A landscape with many peaks, sampled at points; each row gives a point and its height.
From any point a climber steps to the highest of the 4 points nearest to it. It stops when none of these is higher. Distance is the straight distance between rows; heights are no part of it.
sapef h=61.2: [-41, -31,  24,   4,   3, -14,  15,  -2]
lumor h=60.1: [ 79,  -7,   9,   3,  11,  30, -23,  28]
Vonar h=40.9: [-85, -28,  10,  -7,  -9, -38,  36, -20]
Dise h=51.0: [ 60,  44, -36,  -9, -22,  21, -30,  12]
pul h=41.9: [-35,  45, -30,  13,   8,  -6,  18, -30]
Nazu h=32.8: [  0,  62, -42,   6,  -2,  -1,  -4, -16]
Zuso h=42.4: [-72, -23,  13,  -3,   0, -28,  29, -22]
zaf h=48.0: [-31,  23, -15,  15,  12,  -2,  12, -23]
gufi h=17.7: [ 17, -58,  50,   1,  17,   4,  -2,  23]
bazu h=40.7: [-68, -34,  13,  -4,  -5, -28,  30, -15]
fud h=14.6: [ 52, -66,  55,   2,  25,  22, -16,  35]
zimo h=24.3: [ 48, -16,  20,   7,  22,  24, -10,  16]
semo h=28.9: [-20, -59,  40,  -9,   3, -10,  11,  13]
des h=55.9: [ 73,  41, -33, -15, -28,  24, -41,  15]
rizo h=35.1: [ 5,  6, -1, 14, 14,  8,  3,  1]
sipe h=34.5: [ 27,  19, -10,  10,  11,  15,  -6,   3]
Vin h=31.6: [ 46,  11,  -3,   6,  14,  16, -11,  11]
Giz h=20.8: [ 40, -41,  35,   8,  19,  21, -11,  24]
budom h=24.5: [ 62,  -4,   5,   7,  15,  25, -17,  17]
fogul h=62.4: [ 57,  30, -19,  -8,  -3,  18, -24,  11]
bura h=21.2: [ 14, -30,  31,   8,  16,  10,  -3,  18]
selot h=28.4: [-12,  78, -56,   0, -11,  -4, -10, -26]
vetu h=27.5: [-13, -76,  52, -12,  -4, -18,  12,  22]
Rupib h=24.4: [-40, -75,  38, -19, -14, -39,  26,  15]
gefi h=31.5: [18,  2,  6, 10, 18, 12,  0,  6]
Defuf h=35.2: [-70,  10, -10,  12,   9, -14,  30, -35]
guz h=43.3: [-59, -14,   2,   5,   3, -13,  24, -22]
pusa h=15.0: [-55, -70,  30, -29, -23, -58,  47,   7]
faz h=6.8: [ 38, -71,  62,   1,  16,  16,  -9,  36]
sim h=14.0: [ 33,  57, -38,  -5, -13,  10, -23,  -3]
nof h=28.5: [ 73, -27,  28,   7,  20,  30, -19,  31]
Dev h=25.3: [ -1, -56,  42,   3,  13,  -1,   0,  19]
Bukil h=22.5: [ 10,  80, -56, -10, -28,  -4, -25, -11]
pur h=32.1: [-66, -47,  21,  -8, -10, -32,  31,  -7]
pada h=27.4: [-77,  53, -36,  15,   7, -19,  29, -52]
vel h=25.0: [-22, -48,  33,   4,   5,  -6,  10,   5]
tagip h=36.7: [ 55,  58, -44, -17, -41,  19, -42,   6]
zino h=16.0: [ 31,  78, -52, -17, -51,  16, -47,  -3]
Rivuz h=34.2: [-20,  68, -47,   9,  -1,  -7,  10, -28]
Tira h=33.9: [-34, -49,  34,  -4,   1, -18,  16,   4]
vidiv h=36.6: [-51,  38, -27,  12,  14,  -5,  20, -36]
tino h=58.9: [ 69,  45, -34, -19, -39,  25, -51,  16]
Vabok h=30.8: [-50,  72, -52,  12,   4, -15,  18, -42]
Tik h=32.9: [ 35,   6,  -1,   7,  20,  20, -10,  10]
lom h=23.0: [ 74,  12,  -6,   1,   5,  23, -27,  24]
Rez h=36.5: [ -2,  39, -21,  10,   8,   0,   4, -11]
dol h=56.8: [ 74,  35, -24,  -8, -15,  22, -33,  18]
Movon h=2.0: [-25, -15,  15,   7,  14,  -1,  12,  -6]
pud h=17.2: [ 25,  66, -49,  -5, -23,   8, -23,  -6]
gimo h=35.6: [ 12,  33, -21,  10,   8,   8,   3, -10]
Fidal h=25.2: [-52, -50,  32,  -5,  -3, -26,  22,   2]
vomo h=41.6: [-59,  26, -15,  15,  14,  -8,  20, -31]
duta h=18.9: [ 44,  67, -50, -21, -51,  22, -57,   1]
noli h=24.2: [ 70, -45,  43,   7,  25,  28, -18,  26]
Lubim h=17.9: [ 52, -48,  45,   5,  22,  23,  -9,  29]
godi h=42.6: [-16,   7,  -4,  11,  16,   5,  11, -11]
mepu h=42.2: [-78,  -5,  -3,   4,   2, -22,  31, -30]
tep h=20.6: [-68, -58,  23, -14, -16, -36,  30,  -3]
gufup h=6.5: [-70, -59,  21, -25, -21, -53,  42,  -1]

For each start below, name the point where the climber stops.
Bukil | zaf
pud | zaf
pur | guz
gefi | zaf
gufi | sapef
Vonar | guz
zino | tino

Call two points neighbours if one is among the 4 nearest of the other. Go from one point of each pair to the other, from neighbour to neighbour, staying as high as possible. Name the lowest point that can't be avoided.
tino / sapef | Fidal
lumor / guz | budom
tino / fogul | dol
fogul / guz | Vin
zaf / guz | Defuf
